Points, in no order, along strands that fork, close into loops and pass close to each other.
Two points are linked if the straight distance between their rows is under 5.59. Some points are linked to none.
(401): [ 3.49  4.85 -5.14  5.96 -2.16 -1.81  2.84 -0.87  5.27  0.55]
(410): [ 0.03 -2.64  3.06 -4.83  3.87 -1.81 -2.62  1.80  5.76 -6.76]
(150): [-3.86 -0.75 -2.04  1.21 -0.92  2.55 -4.85  2.05 -3.69  0.39]
(411): [ 2.71  2.61 -1.08  5.16 -4.24 -2.46  1.14 -0.83 -0.75  2.34]
(81): [ 2.61  2.29 -0.63  4.32 -3.12 -2.23  2.63 -2.54 -2.61  3.22]
(138): [-2.23  0.09 -1.44 -0.86  2.33  2.55 -0.12  1.80 -2.84  2.02]
(152): [-0.92 -0.09  2.46 -1.00  0.06  1.56 -0.71  5.89 -0.20 -3.20]
(553): [-0.76 -1.89  5.30 -5.89  0.73 -0.20 -1.04 -2.53  4.27 -1.12]
(347): [-3.06 -2.70  1.29 -3.53  0.79  4.29 -3.54 -3.90 -1.41  3.62]
(71): [ 2.23  1.73 -2.69  3.47 -1.48 -1.93  4.87 -3.48 -2.87  2.87]
(515): [-2.43 -0.63  1.41  0.82 -3.61  2.35 -3.93  5.18 -2.04 -1.19]
(323): [-1.34 -2.23  4.31 -4.66 -0.28  2.50 -2.06 -5.26  0.35  3.12]
(458): [ 1.68  1.21 -1.68  1.67  3.71 -2.97  2.87  2.46 -1.21 -1.69]
(206): [ 4.38  4.78 -2.63  6.16 -3.25 -2.21  1.47 -1.25  4.08  1.45]
(376): [-3.72 -2.50  3.02 -6.88 -2.72  2.97 -4.02 -1.92  4.28  0.36]
(332): [-0.44 -1.06  0.68  1.04 -2.01  1.89 -1.59 -2.66 -4.98  3.35]
(446): [-3.29 -1.22 -0.45 -1.36  0.87  3.62 -3.01  0.96 -2.95  1.94]
(250): [ 2.72  3.92 -5.89  5.57 -0.35 -3.15  4.29  0.37  4.30 -0.50]
(575): [ 0.86 -0.34 -0.27  1.20 -1.00  0.99  1.32 -4.23 -5.24  4.32]
(86): [ 1.62  1.68 -0.48  2.68  0.80 -2.61  2.34  2.39 -1.74 -0.77]
(142): [ 1.69 -4.96  2.27 -5.58  0.99 -4.51 -4.31 -2.76  7.43 -6.56]
(139): [-1.27 -0.85  2.42 -4.16  4.90  0.68 -0.21  3.96  2.64 -3.19]
(21): [-1.05 -1.23  4.00 -1.80 -1.54  2.36 -1.52  0.69 -1.30 -0.82]
(18): [-1.29 -0.15  2.19 -2.54  3.45  1.63 -0.22  4.90  1.10 -2.36]
(452): [ 1.83  2.13 -4.68  4.14 -1.24 -2.64  5.93 -3.07 -0.63  2.00]
(424): [-0.74  2.78 -7.81  4.42 -1.22 -0.20  3.78  1.99  1.87  1.95]
(464): [ 0.08  0.81 -2.16 -0.13  5.83 -1.47  3.87  3.01 -1.49 -1.97]
(228): [ 0.47 -2.81  4.37 -5.95  2.34 -3.29 -1.71 -3.36  5.59 -2.59]
(528): [-2.88 -2.37  3.27 -3.10 -2.43  4.40 -4.17  1.39  0.28 -1.08]
(309): [-2.02  0.66  0.30  0.89 -1.43  1.65 -2.20  6.89 -0.95 -1.50]
(320): [ 3.41  2.47 -4.83  5.05  0.08 -4.82  5.02 -1.87  1.26 -0.19]
(305): [ 2.12 -0.28  2.39 -1.06  2.72 -0.11  3.06 -4.44 -3.53  2.22]
(570): [-1.87  0.91 -3.29 -0.48  4.01  1.27  3.32  2.49 -1.85  0.83]
(551): [ 0.08 -1.98  4.78 -2.10 -2.08  2.62 -2.06 -4.52 -2.91  2.61]
(105): [ 1.68 -0.74  3.20 -1.72  3.32 -0.92  0.87  0.13 -0.77 -2.21]
(493): [ 4.64  0.97 -5.50  5.66  2.32 -6.36  4.26 -1.79  1.29 -2.29]
(488): [-3.16  1.12 -6.12  2.39 -0.16  1.59  0.34  3.61 -2.38  1.71]
(108): [ 1.18 -3.96  3.59 -5.63  2.02 -3.88 -2.80 -3.17  6.68 -4.78]
(80): [ 0.45 -2.32  3.07 -3.97  5.35 -1.65 -1.81  1.49  3.63 -5.20]
(205): [-2.81 -2.15  2.74 -1.89 -3.88  4.26 -4.84  3.39 -0.56 -2.89]
(102): [ 1.66  0.39 -0.22  0.89  0.97 -0.27  3.61 -3.41 -4.13  2.71]
(247): [ 0.30  1.89 -0.85  2.50 -1.26 -0.59  0.97  3.13 -1.64  0.33]
(403): [-0.66 -2.28  3.57 -0.05 -4.07  2.95 -3.88 -3.65 -4.16  1.99]
(421): [-3.19  0.82 -4.34  2.32 -0.72  1.68 -2.23  3.73 -3.07  1.64]
(158): [-2.60 -1.94  4.18 -5.69 -1.35  2.86 -2.70 -0.47  3.09 -0.63]
(547): [ 1.10 -0.69  3.81 -1.95  0.09  1.43  0.75 -4.22 -2.93  2.48]
(314): [-2.06  2.10 -6.55  3.34 -0.34  0.46  2.22  3.50 -0.64  1.74]
(263): [ 4.62  4.54 -0.89  5.94 -4.72 -3.03  0.39 -0.99  2.31  1.68]

A piece is all that can be reached along the links. How many separate loops has the piece of each point below (a circle has one, a figure eight two, a Y none), and how many tips (points with one link)?
(18) -> loops 0, tips 4
(138) -> loops 0, tips 2
(81) -> loops 2, tips 2

How many points has the smallest loop of links through each point below? Write 0 if it is on no loop.
(250) -> 9
(575) -> 7
(515) -> 0

Name the points in between on the shortest way along the links from the first point to the second, in order.
(86); (150) -> (458), (464), (570), (138), (446)
(410); (18) -> (80), (139)
(102); (206) -> (71), (81), (411), (263)
(21); (108) -> (528), (158), (553), (228)
(205); (152) -> (515), (309)
(81); (250) -> (71), (452), (320)
